Each row is a point on a landscape with many valleys, with its height.
From any point a ball rolls to the lowest of the 2 points nearest to it. It stops when none of these is lower. Distance is the straight distance between rows; heights are no part of it.
Q69 height 27.2: [ 94 103 111  88 114 118 106 199 147 183 147 112 141  90 152 175  89  87
 168  82 130 134 132 132 144 142  94 112 184 141 157  93 140 120  88 115
 171 136 133]
Q508 height 47.9: [130 158 109 120 138 151 172  84 165 102 106 142 150 116 194  79  66 126
 165  75 117  95 153 120 123 156  98 151 125 113 137 143 198  94 137 123
 125 147 101]
Q39 height 7.0: [ 87 120 103 117 135 149 140 102 141 175 163 147  92  95 153 126 134 100
 173 143 111  84 106 191 104 112 110 141 141 128 110 106 126 125 155 154
  93 163  83]
Q699 height 19.4: [105 129 173  93  68 108  92 141 111 119  88 105 114 130 155 157 122 142
 171 100 133 183 171  81 162 172  89 185 106  84  92 152 136  88 166 140
 146 122 121]
Q54 height 44.0: [134 127  94  94 133 175 153  94 130 182  97 161  86  74 184 106  94 104
 160 118 123  75 149 157 112 136 130 152 171  95 143 121 177 125 140 110
 110 124 112]
Q912 height 36.2: [176 133 161 158  98 124 120 140 100  70 126 132 113 174  95 109 182 171
 116 135 162 193 134 157 183 132 151 169  74 137 109 150 120 153 169 116
 117 103 145]
Q960 height 29.1: [ 99 152 207 107 104 113 118 126 124  81 135 101 119 188 107 136 147 187
 174 131 133 153 138  91 149 150  94 172 104 138  35 168  68  82 160 162
 118 118 147]
Q417 height 59.6: [157 144  79 125 114 163  95 126 124 123  36 141 160  78 123 141 105 141
 121 185 140 133 145  62  99 119  94 145 125 103  88  81 154 123  94 134
 110 119 146]
Q853 height 21.8: [116  99  72 112 111 142 115 168 134 193 122 146 111 104 163 154 113  73
 166 112 115 129 114 173 126 163 155 141 146 127 166 108 167 132 102 135
 111 150 105]
Q779 height 26.6: [101 138 183 137 156 164 207  60 141  83 149 161 117  75 195 121 116 129
 126 113 130  95 174 121 101 152 110 140 123 140 164 143 158  96 170 119
 111 123  82]
Q721 height 42.4: [141 133 164 144 155 176 184  37 122  72 120 167  93 119 170  69 143 157
  86 148 134 121 194 125 107 107 126 118 113 101 160 147 153 155 152  67
 131  84 106]
Q695 height 32.3: [165 165 102 167 110 138 137  88 127  72  83 122 154 155 103  96 151 150
 107 187 138 154 127  88 102 142 156 152  77 132  75 142 127 132 128 171
  81 135 139]
Q437 height 21.7: [ 86 106 120 135 110  96  99 133 144 119 130 134 145 132 143 151 147 140
 126 143 110 150 137 129 105 135 105 141  82 105 104 120 134 108 153 187
 114 179  72]
Q712 height 28.2: [182 109 103 134 146 149 123 176 141  95 126 159 153 170 150 110  93 144
 108  97 122 132 114 158 160 137 169 116 110 141 219 124 180 100  85  99
 130 129 132]
Q290 height 10.3: [105 140  80 127 121  99 124 132 138 150 122 104 155 115 118 148 141 101
 130 143  94 119 103  77 100 121 109 106 154 127  60 153 119 125 128 151
 135 157 136]
Q725 height 4.7: [113 115 116 124 120 158 118 100 130 144 121 161  99 101 162 115 148 149
 145 164 132 127 144 177 112 116 105 176 100 108 131  92 150 120 162 147
  97 143  63]
Q671 height 38.5: [131 127 129 115 126 157 169  57 102 165  98 139  74  63 128 117 161 116
  98 178 135 110 157 136  96  92 129 126 151  96 122 145 124 178 160 105
 140  93 112]
Q658 height 37.8: [146 174 132 154 162 124 157  45 134  96 134 132 116 178 127  54 113 119
 123 119 108  68 124  98 108 147 161 148 111 131 113 154 132 105 146 133
  73 136 150]
Q522 height 57.1: [101 139 147  89 116 152  99 128 120 144  82 130 132  61 158 161  86 143
 132 146 128 117 173  68 122 126  59 162 144 100 112  76 139  86 128 136
 134 127 128]
Q693 height 14.3: [101 148 174 151 148 145 143  79 121 104 211 135  55 168 129  77 166 143
 141 139 130 108 133 193 138 102 132 155 111 157 107 128  90 144 183 121
 105 129 107]
Q78 height 22.3: [153 166 154 148 136 128 147 100 108 100 129  88 112 177  66  80 150 155
 100 153 149 127 118 100 125  90 157 106 152 134  61 161  66 165 125  89
 149  83 184]
Q888 height 39.8: [108  99 178 122 161 111 155 107 117 139 199 108 112  94 120 167 161 108
  66 145 112 122 117 121  96 112 144  85 130 152 183 142 100 142 144 133
 152 122 112]
Q716 height 29.9: [193 127 150 136 154 157 132 128 127  62 117 155 148 179 150  78  95 176
 111  97 141 127 141 134 164 142 149 138  92 118 193 138 166  93 119  93
 118 112 148]
Q580 height 18.6: [ 80 118 155 141 124 129  79 210 141 140 156 140 146 109 107 207  94 109
 151 122 155 139 104 148 126 147 125 119 132 175 136  46 101 121  69 168
 100 145 133]
Q629 height 19.2: [125 106  71 104 112 102  88 156 133 192  99 124 122 148 153 128 107  96
 148  83  81 122 114 124 139 155 153 148 135  88 168 141 171  96 125 125
 139 160 121]
Q945 height 35.7: [134 157 151 124 155 134 149  74 116 131 155 131  76 178 145  59  99 114
 135  88 110  73 146 138 136 141 162 156 143 117 150 147 136 115 155  87
 109 117 151]
Q743 height 24.5: [155 121 147 126 104  62  67 153 125 118  86 112 141 215  86 111 139 170
 144  98 115 163 123 108 179 158 130 167  84  88 106 156 116  77 133 153
 113 130 156]
Q189 height 19.7: [120  89 137 119 144 160 121 186 148 116 166 143 117 141 152 119 113 168
 155 115 159 135 116 215 154  79  93 105 120 150 172  71 115 140 108  94
 151 131  95]
Q954 height 31.0: [113 126  93  86 142 128 104 151 147 111  97 128 204 116 118 148 113 184
  96 170  89 123 158  32  93  65  36  80 154 127  72 139 109 106  99 113
 190 124 157]
Q675 height 24.6: [163 105 109 141 140 114  93 164  93 168 153 138  99 180  75 105 148 110
  99 127 114 148 100 189 167 137 210 149 115 144 182 124 111 140 101  96
 115 118 168]
Q521 height 41.1: [144  86 157 129 156 119 136 147 131 106 187 127 137 140 123 145 160 142
  85 123 129 135 109 154 133  90 133  63 110 144 192 135 117 145 120 103
 164 114 118]
Q181 height 26.4: [158 166 203 133 122 145 158 121 111  69 109 107 125 163 107 106 131 169
 130 124 176 137 138  90 159 116 120 107 145 129  85 160  84 149 142  79
 154  71 178]
Q190 height 32.0: [181 134 138 134 139 166 107 122 101 107 119 151  96 163 123  81 126 158
 105 134 157 132 147 158 158 119 166 167 109 123 170 105 142 131 127  85
 115  98 150]
Q592 height 11.9: [121 131  86 131 140 125 157  97 118 194 135 122 117  75  84 149 137  55
 131 171 118  88  75 126  79 133 162 101 174 161  98 133 105 170  89 164
  91 137 164]
Q501 height 31.5: [ 70 138 147  95 136 143 169  62 122 171 144 142  84  56 149 143 132 113
 131 166  98  55 149 119  88  94  84 121 174 134  84 136  89 127 173 140
 129 132 115]
Q979 height 37.4: [117 120  99 134 143 121 139 110 164  94 149 127 178 142 137 123 138 156
 113 150 105 117 118 120  95  81  93  88 114 135 121 136 113 129 130 133
 155 148  85]
Q630 height 29.2: [140  81 137 117 148 121  74 181 115 161 113 152 123 117 117 180 111 129
  73 122 128 144 139 120 125 143 179 126 118 113 226  85 152 130  76 133
 135 120 127]
Q887 height 26.8: [130 126 207 102 104  71  70 136 112 117 108 107  99 206  78 145 162 187
 167 101 134 167 142 114 189 175 108 202  92 103  82 168  94  77 164 151
 117 106 150]
Q953 height 8.8: [137 145  89 166 146 169 146 119 153 100 141 156 135 126 158  83 110 127
 154 131 139 117 122 185 120 126 137 132 117 153 137  94 165 135 112 127
  83 149  99]
Q53 height 34.3: [144 120 166 135 112 129 118 135 119  74 145 154 121 173 156  99 138 165
 135 112 126 166 147 167 179 166 136 189  52 134 163 146 156  74 168 157
  90 142 106]
Q182 height 40.4: [151 131 126 121 131 181 158  79 104 144 108 146  64 107 156  80 130 131
 104 149 146 116 186 156 118 108 144 136 152  97 156 123 154 180 149  57
 144  83 121]
Q443 height 28.0: [119 110  86 108 132  83  86 154 157 115 106 111 206 161 107 145 126 167
 114 127  83 136 119  49 107  86  80  78 132 105  76 156 116 107  97 135
 179 145 138]
Q136 height 28.1: [125  88 131 132 141  92  76 133 100 177 101 135 110 100  90 177 141 108
  58 150 115 145 135 108 101 147 180 137 104  92 184 119 150 150 108 165
 119 137 118]
Q216 height 16.4: [132 119 102 103  87 112  83 152 122 147  71 124 131 139 160 131 105 131
 151  91 109 157 148  96 152 165 121 177 111  74 142 132 176  89 135 132
 140 142 116]
Q600 height 17.9: [123 168 143 160 135 129 196  70 120  85 163 101 110 147 116  84 168 128
  91 153 130 130 138 120 107  90 143  75 148 151  74 192  84 198 151  91
 166  99 143]
Q911 height 26.5: [145 102 105 141 121 105  91 150  89 186 116 118  90 129  79 144 156  91
  91 138 119 159 113 150 131 152 206 162 116 118 167 125 133 158 107 127
 127 124 146]
Q128 height 36.3: [122  99 128 148 157 125 141 114 178  56 158 148 187 166 147 108 136 185
 110 134 111 140 117 156 123  82  89  96  63 140 157 130 132 101 135 146
 131 159  68]
Q237 height 39.2: [129 151 115 139 145 131 123  56 123 131 110 144 116 143 111  97 135 123
 127 162 105  77 105 108  93 140 151 171 109 127  98 133 125 101 146 181
  59 154 126]
Q466 height 16.3: [ 90 146 148 129 132 125 128 101 139 112 183 116  81 201 132  64 151 158
 173 120 108 101 118 172 143  84 105 142 125 142  69 145  77 126 172 109
 135 143 108]
Q350 height 18.7: [138 157 104 148 118 133 194  65 143  88  96 140 173  86 160 136 138 119
 120 155 133 124 130  77  79 162 121 123 115 130  89 177 160 116 158 183
  91 147 103]
Q745 height 45.9: [129 151 110 114 146 146 171  84 142 147 111 137 144  64 168 132  93  93
 136 112 125  78 144  98 102 146 115 121 165 129 142 136 169 111 134 131
 127 124 113]
Q733 height 33.6: [189 148 132 150 165 108 125 125 134  90 121 110 183 178 103 110 103 134
 100  93 130 107  90  76 138 143 164  95 124 131 175 152 136 104  89 112
 134 112 182]
Q83 height 12.3: [121 137 120 126 109 131 132  87  82 174  90 110  77  79  62 148 172 105
 103 187 123 132 122 118  96 117 155 171 142 119  58 145 107 170 149 166
 118 118 137]
Q900 height 32.4: [100  98 196 101 145  99 101 155 137 107 137 128 157 123 132 188 113 162
  92 117 128 130 143  96 122 118  93  91 116 106 173 120 117 106 137 141
 165 122 104]
Q454 height 29.7: [105  95 115 100 124 130  60 219 149 176 126 137 140 146 115 164  75 125
 187  78 127 125  91 150 162 120 106 110 155 141 158  66 124 111  50  96
 144 131 147]
Q659 height 60.8: [133 132 123 126 102 136 106 115 119 103  70 125 152 104 126 145 139 161
 104 183 135 160 156  68  98 122 101 138 100 100  91 117 131 128 125 155
 133 118 120]
Q498 height 19.0: [ 93 122 104 160  97 115 120 168 137 127 108 150 155  60 134 205 141 101
 115 163 150 165 144 130  94 161 130 134 108 127  94  92 154 154 126 203
  93 165  83]
Q806 height 33.3: [154 137 117 129 157 130 126 117 125 152 153 117 113 158 130  91 102  96
 128 102 117  95 105 134 136 142 180 123 154 141 175 129 136 122 109  97
 117 127 165]
Q38 height 22.4: [ 99 134 181 112 110 121 153 212 143 111 178 100 147 117 155 172  99 116
 181  52 162 143 106 151 178 156  92 104 159 162 131 130 115 114 138 129
 157 131 128]
Q869 height 16.5: [ 90 121 150 123 114 105 137 179 138 125 163 102 161  90 126 195 135 123
 111 135 146 156 135 121 118 109  81  75 159 152 118 111  91 145 120 143
 175 127 121]
Q637 height 38.4: [ 90  93 131 113 145 107 156  75 121 171 172 123  88  96 143 143 174  93
 100 143  88 105 110 145  87 115 134 104 128 110 155 170 118 141 180 138
 145 146  79]
Q139 height 30.6: [138 101 171 111 158 107  75 167 124 131 111 127 158 135 104 184  93 148
  85 106 136 120 117  80 130 134 146 102 126 115 200  94 130 102  82 140
 139 108 154]
Q597 height 19.5: [131 136 118 121 115 121 101 116 128 134 126 108 102 185 123  70 141 152
 160 108 118 123 126 140 155  86 116 143 136 102  85 140 101 124 149  81
 151 119 136]
Q218 height 27.3: [ 81 123 186  88 145 128 155 120 136 142 191 113 110 103 168 148 100 117
 143  86 118  94 138 126 132 122  92 110 165 149 179 132 111 100 158 110
 171 127 106]
Q180 height 14.5: [129 149 144 160 139 138 176  71 101 119 167 113  77 123  96 100 183 110
  93 173 132 130 116 155 103 114 176 129 119 147  94 166 101 186 164 128
 117 120 126]
Q919 height 12.2: [106 158 141 149 129 146 165 100 121 132 184 110  70 121 134  95 158 101
 149 146 141 114 125 179 125 117 141 130 147 156  87 130  99 174 155 118
 114 130 120]
Q865 height 40.8: [127 109 137 156 123 100 119 167 118 110 172 122 124 134 120 151 167 123
  99 126 127 170 105 158 138 124 163 110  94 136 154 133 121 149 134 147
 133 137 113]
Q364 height 22.5: [132 148 154 119  73 110 123 101  92 132  91 100  95 142 123 129 157 120
 147 110 135 181 157  91 157 175 143 197 119  89  96 179 134 123 187 120
 139 106 138]
Q983 height 37.7: [202 118 169 134 111  82  85 148  89  84  95 144 130 207  59 117 176 189
 108 126 145 202 150 153 207 168 153 191  58 122 130 155 131 117 163 134
  92  94 179]
Q19 height 18.4: [102 107 152 103 139 119 145 132 126 194 198  89  94 107  97 134 142  80
 138 137 132 111 102 148 117 115 136  87 185 168 140 110  63 162  87 113
 153 118 169]
Q170 height 6.8: [105 101 106 145 130 174 144 152 152 127 170 161 111 111 177 108 137 130
 161 129 136 142 129 228 133 128 124 149 104 148 157  90 159 132 138 133
 102 161  56]
Q720 height 21.6: [101 117 149  96 132 121 124 130 102 211 134  85  93  56  95 164 127  84
 103 155 125 111 131  98 109 121 124 106 196 134 145 106  87 152  95 117
 162 101 167]
Q183 height 15.9: [140 143 119 157 111 105 172 113 132  80 122 105 182 110 153 148 146 106
 100 120 135 161 123  81 112 160 127 101 118 137 126 181 147 143 146 154
 149 131 109]
Q523 height 18.8: [ 99 105 162 127 134  73 115 179 132 140 164 108 159  97 115 214 120  93
  85 101 139 148 123  96 117 155 146  80 144 141 167 127 125 142 107 166
 150 139 131]
Q561 height 52.2: [146 151 135 110 163 152 149 137 171  72 112 135 196 128 149 109  51 174
 153  80 159  98 141 103 150  99  59  96 148 153 145 101 149 109  81  96
 163 112 132]
Q688 height 61.9: [167 118 122 135  82 124  80 138 100 112  47 129 123 123  84 145 159 167
  93 176 168 200 170  98 130 120 133 178  82  94 103  93 136 169 117 137
 131  91 125]
Q374 height 21.4: [152 178 136 162 158 136 204  57 145  60 132 133 163 110 164 102 113 112
 111 113 137  94 145  74  91 163 136 111 128 153 135 165 164 119 131 141
 105 124 130]
Q306 height 15.2: [ 98 124  96 118 133 132 165 113 148 201 192 116 128  90 117 121 130  44
 177 136 122  91  92 158 103 133 123  80 196 185 109 111  94 172  79 139
 111 144 163]
Q899 height 14.1: [126 135 100 148 119  96  95 145 119 136 116  98 132 157  65 132 163 134
 110 159 113 146  92 104 113 107 157 121 125 132  65 133  85 141 112 149
 127 132 147]
Q982 height 24.8: [ 72 130 156  91 112 110 129 176 139 153 160 101 141  84 158 184  86 104
 166  73 127 124 134 109 154 137  60 114 181 142 126 119 118  91 142 129
 175 139 125]
Q488 height 32.1: [147 113 157 127 148 129  94 228 137 133 119 124 142 182  89 154 105 143
 178  70 154 116  74 161 188 140 138 105 143 147 139  91 104 113  75  96
 129 109 171]
Q363 height 17.8: [ 71  96 116 107 163  94  81 123 154 182 184 105 124 170  96 139 128 113
 139 123  66  74  78 107 111  87 118  94 154 148 116 118  81  93 117 142
 131 172 131]
Q739 height 10.4: [132 147 118 153 144 165 191 120 152 103 160 127 167  60 145 131 124 126
 109 165 177 126 159 146 106 101  92  68 171 189 133  92 112 184  89 119
 142 102 118]
Q258 height 20.9: [103 107 134 128 145  73  87 149 120 182 128  99 143 103  76 199 115  78
  84 123 115 127  98  65 104 154 169  91 162 132 147 120 114 142  71 166
 131 138 158]
Q846 height 29.5: [ 81 133 149  90 163 138 162  75 143 174 177 124  98  93 153 117 103  96
 147 120 102  48 140 123 104 105  92 103 183 152 142 114 106 118 142 117
 139 133 119]
Q154 height 30.9: [147 149 104 141 138 118 104 121 144 113 110 120 162 170 128  99  89 123
 146  98 114 105  94 101 140 141 143 133 120 127 142 125 147  88 104 132
 105 146 144]
Q750 height 44.3: [161 143  71 132 130 134 162  69 109 173  94 144  92 125 137  84 119  79
 137 119 116  88 121 148 111 151 190 151 149  81 128 176 169 150 162 111
  97 129 144]
Q339 height 25.4: [104 106  72 135 107  66  77 183 164 121 109 117 185 172 121 143 134 150
 149 108  87 160 107 101 135 101  91 102 102 101  75 140 131 110 109 142
 154 177 120]
Q594 height 9.1: [ 75 137 145 118 131 150 109 142 137 161 187 123  79 127 140 117 119 118
 186 133 125  94 111 183 137 112 102 153 149 163 107  74  93 118 135 136
 110 154 105]
Q366 height 33.5: [ 97 131 124  96 144 129 143 109 139 127 120 120 182  84 129 167 119 155
  77 168 100  99 165  43  82  89  56  85 164 136 107 132 101 109 121 136
 178 120 128]
Q649 height 11.3: [133 141  87 164 143 194 165 127 165 101 130 157 156  69 158 112 114 128
 146 163 183 121 142 175 101 107 100 102 146 170 122  56 146 165  81 122
  91 126  99]
Q483 height 35.0: [100 116  93 111  98 125 147 137 121 175 106 121 134  28 132 184 147 103
 103 179 123 136 158 119  97 102  80  93 167 117  96 116 117 171 136 137
 162 128 118]
Q469 height 8.4: [137 155  98 134 134 143 183  62  96 174  94 118  95  59  79 122 139  79
 100 184 128  87 107 119  81 110 166 118 177 130  69 158 108 183 123 143
 105 108 170]
Q238 height 25.3: [168 153 123 135  87 147 156  75  82 140  82 124  81 123 119 101 157 103
 126 142 148 167 167 131 140 169 180 204 119  92 113 173 162 163 192 106
 112 103 135]
Q952 height 12.0: [ 71 116 115  87 136 135  93 141 141 201 168 109  83 124 139 108 106  99
 198 101  91  83 103 156 143  95  84 139 179 131 106  94 108 104 123  99
 139 154 134]
Q239 height 14.8: [115 140 123 130 106 149 129 128  94 181 107 121  91  47 100 170 142  81
 129 171 154 131 119 139 105 148 150 158 155 139  90  93 117 160 125 170
  93 121 139]
Q574 height 33.4: [ 74 134 129  98 118 148 165 127 128 175 148 124 130  26 142 185 122 110
 112 182 119  95 170 115 102 100  50  99 194 154  93 104  89 133 139 141
 152 132 128]
Q386 height 26.1: [189  92 147 128 154 117 117 211 131  97 125 148 162 196 112 133 127 155
 110  74 120 136  91 164 191 139 163  87 100 127 201 146 149 115 102  96
 148 118 156]
Q175 height 63.0: [169 130 161 130 110 142  92 152  80 126  71 110 100 115  66 146 147 157
  80 166 179 176 146 100 140 102 143 162 123 112 126  93 107 170 111 101
 151  71 158]
Q590 height 27.9: [169 150 126 150 121 128 167  34 101  99  95 134 112 143 128  76 157 119
  92 151 120 140 152 102 117 154 174 160  83  93 133 192 153 137 172 110
 108 112 132]
Q199 height 32.8: [169 168 158 165 126 160 144 154  97 105 158 117  94 149 107 103 120 106
 136 113 179 148 120 165 164 164 194 154 142 162 127 119 129 155 115 104
  96 102 188]
Q122 height 18.5: [143 133 132 140 136 135 152 140 146  85 130 131 181 100 170 153 114 127
 105 108 151 151 141 102 121 152 117 110 120 137 180 131 172 110 122 140
 140 123 103]
Q632 height 20.1: [ 99 107 166 122 133 113 113 235 157 126 175 120 173 131 113 208  99 112
 167  73 154 134  92 152 157 146 108  82 146 177 150  92 110 122  87 148
 134 140 138]
Q754 height 27.1: [151 152 139 162 106  78 124 139 124  85 125  92 163 191 110 111 141 131
 128  99 121 165  94  90 155 172 158 134  94 122 110 185 124  93 137 159
 108 147 155]
Q877 height 30.0: [172 169 209 144 124 157 163 147  88  89 137 110  89 163  98 102 125 139
 132  91 196 148 140 138 191 151 166 142 148 132 105 152 107 158 150  66
 130  63 199]
Q36 height 17.0: [ 93 137 138 131 128 139  97 155 121 156 134 131 124  80 125 188 108  98
 143 137 139 120 114 123 112 160 133 151 141 149 129  64 127 113 102 173
  91 146 125]
Q187 height 54.1: [138 137 116 115 124 144 112 155 151  98  96 128 184 111 147 136  91 161
 136 125 144 132 135  92 131  91  64 105 141 128 117  93 132 120  96 111
 160 119 131]
Q584 height 34.2: [200 123 159 117 141 138  91 153  94 122  87 132 115 191  85 100 124 176
 106 112 156 138 131 134 176 123 158 150 122  94 165 126 117 119 122  68
 142  76 180]
Q985 height 34.4: [179 114 132 128 119 127  67 220 112 143  67 142 126 193  77 134 111 170
 158  91 162 141 105 150 194 130 144 149 127 113 133  88 113 118  83  76
 128  90 172]
Q602 height 29.0: [157 137 103 155 118  93 107 124 118 125 107 126 148 171 124 110 132 112
 114 112 107 144 104 109 139 175 176 149  90 117 158 154 154  98 136 158
  98 157 134]
Q875 height 33.0: [130 156 173 142 113 132 151 115 144  56 133 127 136 173 165  86 104 157
 176  86 134 149 132 137 166 164 111 166  69 132 122 157 144  82 163 146
 105 145 115]
Q613 height 24.4: [134 168 191 142 142 153 199  72 127  65 146 145 106 121 183  93  94 124
 121  87 138  99 173  97 127 168 139 135 138 135 159 158 156 113 153  94
 128  98 136]
Q834 height 31.1: [116 167 161 126 110 136 149  91 144  51 119 114 143 165 147 100 116 172
 168 139 130 139 151  87 127 137  90 146  91 136  62 163 103  86 146 149
 119 129 133]
Q795 height 33.9: [130 158 114 157 107 128 160 120 147  38 113 114 200 154 130 131 140 166
 111 177 136 165 132  69  86 146 121 107  80 154  58 166 120 121 124 184
 110 140 125]
Q769 height 50.0: [121 161 138 107 137 165 148 129 162  97 115 127 144 128 175  89  34 148
 185  60 141 101 144 123 159 128  71 149 148 134 119 108 170  91 114  96
 148 134 131]
Q115 height 34.7: [168 151 137 163  93 143 125 181 113  88 130 124 111 156 115 116 147 139
 148 114 183 177 117 173 173 136 156 146 108 150 111 109 123 158 133 109
 116 107 148]
Q512 height 20.2: [112  89  92 163 128 118 124 161 138 147 123 159 154  63 124 197 148  89
  88 158 144 160 126 152  89 156 167 100 106 130 163  94 164 168  91 175
  99 151  90]
Q827 height 24.0: [197 113 134 135 148 130 139 208 140  85 125 130 189 155 114 150 122 145
 118  81 161 144  97 133 165 129 135  62 127 147 185 130 139 146  75  89
 164  93 159]
Q118 height 13.7: [ 96 135 107 133  87 106 136 160 128 137 148  96 136 108 140 152 155 107
 149 122 127 161 119 125 131 123 104 111 148 131  78 140 112 148 147 136
 165 142 111]
Q147 height 21.1: [164 138 124 144 104 140 161 178 137  75 129 122 162 122 160 129 125 133
 133  93 167 172 133 135 156 136 127  91 130 145 158 140 154 151 123  97
 171 103 127]
Q976 height 17.1: [112 118 137 119 137  91  69 159 129 156 140 101 122 176  74 139 137 145
 139 120 107 117  87 104 142 101 126 119 149 118  93 115  80  99 106 129
 138 131 148]
Q293 height 39.7: [133  97 113 140 126 122 148 129 115 150 171 133  99 111 150 133 180  96
  97 134 114 156 119 177 121 137 172 116 107 123 176 164 149 159 158 127
 138 147  93]
Q653 height 35.6: [121 130  92 121 149 116 170  93 153 123 148 119 194  90 135 150 138 123
  93 148 118 104 147  85  83  92  82  63 157 152 133 151 114 145 125 133
 175 125 100]
Q354 height 21.3: [129  77 122 118 122 129 100 212 133 139 175 147 105 177 148 124 140 148
 148  92 121 152 109 224 175 104 136 120 103 142 186 110 128 132 122 101
 152 144 101]
Q251 height 20.3: [ 66 128 127 134 118 137 125 139 139 111 137 147 154  92 125 187 146 146
 108 196 134 142 145 127  71 129  96 144 111 138  57  98 110 120 142 211
  95 165  84]
Q127 height 35.3: [139  94 123 142 139 110 115 115 147  75 134 165 161 181 153  79 141 178
 108 126  93 154 129 166 151 122 121 136  36 114 187 147 159  78 147 150
 110 160  81]
Q667 height 21.5: [136  95  53 149  94 123 118 171 122 185  85 163 119  80 133 174 145  74
 127 142 130 162 114 174 108 161 181 136 110 112 150 104 180 174 102 157
  97 140 107]
Q772 height 30.1: [165 147 107 149  98 114 154  54 124  74  77 114 154 175 122  81 161 143
 115 162 118 169 151  76 112 131 144 134  73  96  89 203 130 137 155 123
 129 123 134]
Q993 height 22.9: [143  97 118 124 128 115  94 176 110 157 159 141  96 189 128 110 139 125
 130  96  98 139 112 194 176 144 183 154 121 134 192 134 139 104 139 111
 125 141 130]
Q324 height 36.6: [104 102  95 104 100 134 163 103 116 196 121 135  90  34 137 161 170  92
 127 171 124 122 132 173  95  98 112 105 159 106 110 141 122 179 161 136
 143 123  98]
Q18 height 55.8: [116 150 134 105 136 171 122  99 135 113  99 139 130  98 148 110  91 161
 133 160 126  94 159  80 105  89  64 135 146 127  87  89 120 107 118 113
 134 120 131]
Q902 height 15.3: [ 99  89  99 100 156 125  89 132 155 195 173 124 115 153 119 113 112 109
 159 116  94  84  92 161 122  86 119  95 146 145 174  84 104 124  89 101
 137 149 126]
Q683 height 58.4: [125 110  86 108 124 146  82 145 138 157  61 154 157  63 151 171  97 129
 122 147 127 131 151 102 101 125  96 140 129  89 147  66 176 116  93 137
 125 135 103]
Q518 height 46.0: [172 137  81 137 128 128 133 108  98 174 121 151  92 175 134  71 124  90
 129 117 100 115 126 179 155 175 218 193 124 109 160 162 160 119 160 115
  87 145 147]
Q737 height 44.4: [127 159 129 156 135 144 185  30 137  62 121 143 114 168 160  50 136 145
 127 138 116 113 177 121 109 102 116 107 115 105  88 174 138 165 164  88
 140 106 119]
Q315 height 42.3: [145 114  67  96 130 146 127  61 114 194  72 165  86  91 149  96 129 114
 143 142 105  73 125 149 101 103 136 145 148  61 127 147 164 138 158 114
 113 126 117]
Q394 height 17.6: [128 100  92 117 144 166 104 143 148 161 148 146 102 142 143  87 111 138
 158 128 135 104 117 200 130  80 120 118 137 141 173  69 124 144  84  76
 139 128 112]
Q891 height 40.7: [129 120  88 105 151 122 105  70 122 192  93 148 101 120 122 113 121 106
 137 140  83  55 101 111  97 120 136 155 134  88 125 133 139  97 145 144
  89 152 128]
Q864 height 23.2: [ 77 107  59 143 107  70  75 164 160 151 121 138 164 150 132 150 128 112
 161 110  80 142 100 127 122 134 107 134  93 106  76 131 150 109 128 183
 112 210  90]
Q264 height 22.6: [149 135 131 137 126  99  85 121 128 110 124 129 124 217  97  74 146 170
 146 119 115 134 113 148 170 122 134 170  88 119 112 141  97  91 151 133
 108 135 138]

Call two points neighbours if one is among the 2 nearest of the other. Go from one point of each pair to the other, from neighbour to neighbour, staying as low as possible. Name the highest point that can't be avoided.
Q725 and Q739: Q649
Q725 and Q290: Q363
Q469 and Q183: Q985
Q216 and Q498: Q853

For each start below, name the point where the ball stops.
Q658: Q919
Q671: Q469
Q979: Q498
Q561: Q919
Q985: Q469
Q912: Q919
Q53: Q919
